Points, in no order, along strands that fork, close into loops and pass close to each other.
Two points are linked if the straight distance between their rows is under 46.2. Some points are linked to none.
K_441: [  6 -14  26  -5  17  -7 -27   7   6 -23 -15  -7 -10  20  19  12 -13  10
   7 -26]
K_188: [ -3  11  -6  -6   1  -4  -3   2  -6   3  27  10   4   7  -2  -7  -2   2
   0 -17]
K_367: [ -6  -1  -9  -2 -24  14   7   9  -9 -16  -3  10   5 -12 -26  -5  -4   6
  -3  12]
K_215: [ -4  -4   1  14   7   7 -21   6   0  -1   2  -4  -1  11  23 -17 -16   4
  18 -27]
K_882: [-14  -3   8  17  16   5 -26   8  21 -15 -24  -5   1  12   4  -2  -7  -3
   3   0]
K_806: [  5 -11   3  15  14  -1  -7  -6  28 -14 -12 -28  -6  -8  12 -10   8   1
  11 -10]
K_330: [  3  23   3  -7  -4  -9  -5   2   8  -1  10  16  -3  17   2 -13  -9  -4
  21 -10]
K_912: [ -1  13  17  -8   9   5  12  -3   8 -16  12  10  -2  -9 -23   6  -6  -2
  -8  14]
K_30: [ -3 -10   3   9  -4  -7  -1  28   6  10   9   0  -4  29  25   2  -4 -11
   1 -32]
K_815: [  0   3  28 -19  11   1 -14  27  -2  -2  18  10   5   3  -2   3   0  10
  -1   2]
K_313: [-26   2  -2  16  19   1 -18   5   6  -4  -8   5   6   4   6   8 -17  -8
   2   5]
K_241: [  4   6  14 -11 -17   4  15  -1  -1 -20  -3  12  -7  -7 -21 -19 -12   7
  18 -10]
K_503: [  3   4  10 -16  11   2  13   8   4  12 -10  14   6  -5  -8   8  18  -2
  -7  18]
K_350: [  0 -11  10  19  10   4   2  -1  20 -16   0 -12   4 -16  -4  -9  17   0
   4  -2]
K_927: [-17   2 -13  -2   8  -2 -12 -18 -14  16   6 -23  14   4   0   6  -6   2
  -6   1]
K_998: [ -1 -35   4  28  22  -9  -7   0   7   3 -25  -8 -16  24  26   2   4  -8
   2 -26]
K_602: [  9   0 -15 -14 -24 -10  23 -10 -12  15  -4 -16   0 -10  -8   4  14  -6
 -10  25]
K_767: [-14   8 -14   1 -14  12   0   6  -5  -2 -14  -3   3  -5  -9  -3   1   8
   8  -2]
K_237: [-10   6  -4 -11   7  -4   3 -10 -18  23 -14 -19  14 -12   2   4  -1  -8
   7  13]
K_115: [ 15   3  -7 -13  -3   3  20  -8 -12  25   2  28   9  -4 -19   3  -4 -14
 -17  24]
K_886: [ 22   7   0  -3  -8  15   2 -12   0   3   7   5   8   4 -22   6  10   0
 -18  14]
K_958: [-20  -7 -22   3  -7   7  11   3  -2  -5   5  -3  -2   2  -8 -25   2   1
  10 -15]
K_231: [ -5   2   4 -11  14   8   6   8  16 -10  22   2 -28  19 -14  -9  -3  10
   0 -15]
K_427: [-19  -8  -9  12   2   9   6   6   1  -3 -17  -2   7  -7   3   8  13   7
  -3 -11]
K_258: [-26   1 -24   3  -6   2  -8 -33 -24  19  16 -12   4   7  -9   0   9   1
 -15  13]
K_186: [ -2  28   1 -16  -6   2   5   4   0  -7  -3  11 -18 -14   0  -9 -23   2
  14  16]
K_984: [  3  19 -17  -7 -15  -6   8  -3  -8  -5   2   5  -6 -11 -16  -9 -26 -12
  10  26]
K_401: [ -6 -10   3  37  -1   7   5   8  10  16   6 -14 -10  15  20  12  19   5
  -9 -10]
K_478: [-20  -4 -11  13 -17   0  -9   7 -10   3  17   3  17  10  -3   8   3   1
 -19   1]
K_425: [  8 -28   4  18  20 -21 -10  12  22  -8 -19   4 -24  26  28  -2  -6 -20
   7 -12]
K_494: [ 22   8  27  -3 -14   9  15  -9  -7 -16 -11   9  -1 -13 -31  -8 -17  -2
   5   2]
K_126: [  6   2  -6   9   2   3  -4 -12  -4  11  23  -3  10   7 -13  -5  27   4
 -19  13]
K_42: [ -4  -6   3  -4 -12 -12  11  -5 -12  11  -2   6  24  -9  -1 -11   1 -17
  15 -22]
K_236: [-28  -3 -26  -9  -4  -4  16  -9  -4  -4  10  -4 -17  -2  -5 -11  14   6
  -6  -5]
K_611: [ -4 -20  20   0  19   0  -5  24   2  -3  -7  13  10 -10  13  -4   8   4
   9  -1]
K_812: [ -1   2 -22  10   3   8  -5 -22 -20  14  13   5   8  -8 -17 -14  13  -1
 -12  14]
K_626: [ -7   2   5 -12  24   7 -11  13  19  11   1   1 -10  26  18  -3  -2   5
   1  -5]
K_331: [  8 -32   4  14  11  10  -7  32  13  -7   6   1 -35  13  17   2 -12  -9
   1 -30]
K_866: [-11  -2  -3  19   8  -4  13   3  11  23  11  -4   0  12  10  -1  29  -2
  -7   0]
K_433: [-26  -1 -25 -15 -10   0   5  -8 -25   7  10   9   1  -5   2   0   5   9
 -13  -8]
K_352: [-21  -4  -4   3  -7 -10 -10  23   4   6   2  -3   4  17  16  13   2   3
   5 -19]
K_761: [  4  11 -14  10   6  15   8 -19 -11 -14   6  18   5 -10 -18  -4  -5   3
  -5 -15]
K_846: [ -9  -3 -21 -15  -6   3  -2  -8 -23  14  -6 -11  11 -15 -11  -7  -9  -9
   0  25]
K_191: [  0   6   6 -28   4   1   2   3 -18   0   4  -3  13  -8 -12  14  -3   5
  -4 -10]
K_181: [ 16  -1  -8 -32 -25   0   8  -4 -13  -3  17  27  -8  -3 -13  -4  -3  -3
 -11  28]
K_290: [-13   6  -5  11 -14   8 -19  21  11  -3   9  -6   8  18   8   2  -1   6
  -1   0]
K_949: [ -6   4  25  -7   5   3  11   9  10 -17  12  15 -24  -2 -14 -21  -7  14
   8  -5]
K_465: [  1  -1  26 -15   5   0   6  15  12  -9 -22  12  -3 -13   0 -10   5   2
  12  -5]
K_131: [  3  -6  10  -1  18   6 -35  12   9  10  -4  -8  14  -3  16  -1  10   9
   7  15]
K_816: [  4   5   9   7   1   5   0  -7  10  -9  -4   2  14   3 -26  12   1 -11
 -13  10]
K_498: [-12  -7   3   5   9  10  10  19   9 -15   3   0 -11   2   4  11   1   9
  -8 -18]
K_654: [  7  18  16 -24   4   6  -6   9  -4  -2 -22   5  -5 -16   1   0  -8  10
  10   6]
K_342: [ -7   5   4   7  12  -5   5   9  13  14 -12   7   0   0   7 -11  24  -3
   5   8]
K_508: [-13  14   2  25 -24  -8   4 -19   7  15 -18 -10   3   2   8   2  18   1
   5   4]
K_209: [ 10  17  11 -15   8  14 -13   0  -4   3 -10  -3   0  -8  -6   1 -17   4
  -1  35]
K_506: [  6   8  25  -7  10   6  -2  11  20 -15  -1  -5  -4  -9  -3  18  -1  10
  -6  11]
K_389: [ -3 -26   1  16  22  -5   8  23  23  -1  -1   9 -25  20  18   9  -7 -18
   7 -16]
K_373: [-10   9 -16  19  -7  -5   2 -10 -13  -2  24   0  15  -3   7  17   8   7
 -15 -10]
K_94: [ 19  11  10   1 -10  -4   3   1   2   4  -5  -4  21 -15  -2  13  21   3
   0  -8]
K_360: [ -2 -26   5  18  20  12 -15  23   1 -13   6   1 -22  12  21 -17 -16  -2
  15 -21]
K_521: [ -3   3  -7   6   3  -2 -21  -5  10  -2   6 -34   0  -6  10  -9   5  10
  15  -8]
K_86: [  2  12 -13   1  -1  12   5  -7 -13  -7  28  27  -8  -2  -7  -8  -2  15
  -3  -6]
K_203: [  1  12  -5 -13   4 -15  16 -10  16 -12  14  -5  -7  -6 -11   3  -1  -6
  -4   9]
K_838: [ 27  11  13  -6  -9  -1  15  -5  -8   1 -19  -3  12 -20 -21   8  -3  -3
   2   2]
K_283: [  2  10  13 -15  -9 -13  -6  -3   9 -14  -4 -14  -2  -5   8   4 -16   3
  16 -12]
K_493: [  2   4  27   5  24   5  -8   1   6 -21 -20  12 -19  -6  11   5  -9  19
   8 -13]
K_575: [ 38  17  -2  -5  -8   7  -3 -13 -15  -2  12  12   5  -9 -22   7 -13  -1
  -9  17]
K_333: [-12  13  -5  13   3  -3   4  12  -1 -11  11  13  16 -12   7  19  -9  -2
  -9  -9]
K_518: [ 14   7  -8 -28 -25 -15  19  -7 -14   0  10   1   0 -15 -12  -4  -3  -2
   7  -4]
K_150: [ 28 -11 -11 -41  -8  -2  19 -24 -17   2  14  14 -14  -1 -15  -4  -6  -3
 -22  26]
K_277: [  4   1   7   3   0  -2   2  -9 -16   6 -23  -6  26 -12  -1   4 -10 -10
   9 -21]
K_982: [  6   6   7   0 -24 -12  -9   6  -1   3 -17 -18  23 -14   4  15   6   1
   7  -1]
K_993: [ -8 -14  -1   4  15  -6  -4  -6  12  10  -9 -21  -1  20  -2 -19   6  -9
   8 -18]
K_291: [  0 -32  20   2  27   0 -17  25   3  -9  -1   2  -5  14  19 -13  -4   0
  13 -12]
K_256: [  2   7   0 -24  -9  10 -10   7 -13  11  10  -2  11  -6  -9   4  21  12
  -5   3]
K_992: [ 11  -4  10  15  29  12 -11   4   4  10  -4  10   2   6  20  -1  20   8
   7 -15]
K_953: [ 21   9 -22  10 -21  -6   6 -29 -22  22   5  -8   7  -9  -3  -8 -11 -13
   0  30]
K_928: [-26   4 -18  12 -20  -6  23 -24  -5  16  -7  10  -1   4 -10   0  13  -1
  -9   4]
K_863: [ -1   0  14   2  14  -4 -19  11  15 -12  -7 -16  -3  -7  24  14   4  13
   3  12]
K_310: [-17 -11 -11 -21 -21   2  11  14  -8  -1   7   9   3 -18 -13  -3   1  -4
  -8  16]
K_211: [ -7  -9   1  40   1  -4 -14   4   8  -3   1  -6   7  10  23  -4  -6  -4
   7 -22]
K_400: [  7   5  16 -19  12   2  -4  27  13   3  16   1 -10   7  16  -5   9  10
   9  -1]
K_808: [-16   4  -9   8   8   6  -9 -11  -6   7  13 -29  -2   9   9  -3   9  12
  -2 -21]
K_714: [-17  -2   6  23 -14  -6 -10 -10   5  14  -6 -27  12  11   3   4  23   1
   3  -5]
K_713: [ 36  11 -22   6 -25   5   9 -23 -14   2   2  -3   6 -15 -12   8  -2   1
  -6  22]
K_475: [-32   1 -14  26   3   3  18 -11   2  18   1   2  -7  18   6  -5  14  -3
 -15   4]
K_374: [-14  -7 -29   2 -19  -9  14 -26 -10   2  -4  12   5   0 -15   6  -2 -16
 -25  18]
K_57: [ 16   9   9 -24 -21  -5  12  -3 -11 -11  23  19  -8 -12 -12  -1  -1  10
  -5   8]
K_372: [ -4 -28  -5  24  13  -2  -9  12  11   7  -9 -25 -29  24  27  15  -1  -4
  -4 -20]
K_899: [ -2  -3 -10  -9 -13  -1  12 -13 -19   9  10  23  19  -9  -8  11  -2 -13
 -22  16]
K_14: [ 22   9   6  -9  -9  -1  15   6 -18  11   6  24  16  -8 -12  -7 -15 -16
  -1  34]
K_315: [  9  -5  27   4  20  -7  -9   4  26 -36 -16   1 -25   8  11  19 -17   9
   7 -13]
K_133: [ 19  10   0 -23  -3  -5  -4  -1 -16  -4  17 -16  12 -23  -4  11 -12   1
   2   9]
K_266: [ 26  -9 -21 -29 -10  -5  24 -24 -14  11   3  -6  -5 -15 -11   1   1 -12
 -10  25]
K_610: [ -6  21 -12  -4 -15 -13   3  -9   0   3   0  10   7   4  -6  -3 -20 -16
  10   2]
K_416: [ 15   3  15  -9   7  -3  -4  -7  10   0 -37   9   5  -1   5   2   5  -8
  13 -12]
K_281: [ 30 -30  15   4  19  -3 -18  12   7 -20 -10  -7 -23  19  24   4   2  11
  14 -22]
K_618: [ -2  -5  -5  13  -6   8   2  21  17  -2  13 -14 -16   8  14   8  17  12
 -11 -22]
K_13: [ 41 -14 -12 -20 -22   0  23 -12 -26  -4   2   3  -2  -6 -11  -1 -37  -9
  -6  16]
K_831: [  3 -14  11  19  22   1 -27   5  13  12  -5  -6   4  13  26  -2  16   0
   2  -1]
K_754: [  7  -2  19  -3  12  -2 -13   3  12 -13 -41  15  -8   5  15  12   5  16
   5 -14]
K_273: [-19  20 -13  16 -18   0   6 -23  -4  25 -20  -6  -1   9  -8   2  10  -1
  -7  18]
K_15: [  6   3   0   4  13   8  -3 -10  -1  -6  10 -13   4 -31  -3 -10   5   2
   6   9]
K_282: [ -1  -9   6  16   0  -6 -20   8  22  -7 -26   5 -11  27  19  -1  -1  -4
  11  -9]
K_55: [  2  -8  11  -4  13   0   1   8  -1   8 -24   9  17 -22  -4   7   1 -10
   2  21]
K_595: [-15 -11  -2  10  -2   1  -6  -3   8   7   4 -15  19  16 -14 -16  12  -8
   2  -3]
K_486: [ 23   5  -3 -16  -8  10   7  -8 -28  -5   4  -1   4 -12 -15   9 -29  -1
  -7  20]
K_756: [ -6   8 -12  -6 -15 -16  17 -22   0   2  11 -19   1 -11  -7   7   3  -4
  -9  14]
K_624: [-12   9 -14   1  14   2  -1   3  19   4  15  -2 -17  27   3  -9   4   4
  -2  -3]
K_804: [  8  -2 -11  -8 -20 -13  21 -14  -9   3   2  13  11  -9  -7 -12  12  -9
   4 -10]
K_182: [-17  11  -4   5   6  -1  -7  11   1 -13  10   0   6 -11   2   5 -24   2
   1  13]

A fork is a point with three links, a tip a point with one. Leave the first point through the second and follow the links. Name the first fork or tip that comes.
K_626 / K_624 -> K_982
K_282 / K_882 -> K_30
K_838 / K_494 -> K_815
K_912 / K_203 -> K_277
K_277 / K_42 -> K_912
K_30 / K_352 -> K_425

A piece is two or more points that can be reached from each other along the links. Count, over all rows, the pieces, the separate loops (a circle has one, a figure eight two, a Y none), the forks (points with three links) and the tips (points with one).
pieces -> 4
loops -> 0
forks -> 12
tips -> 20
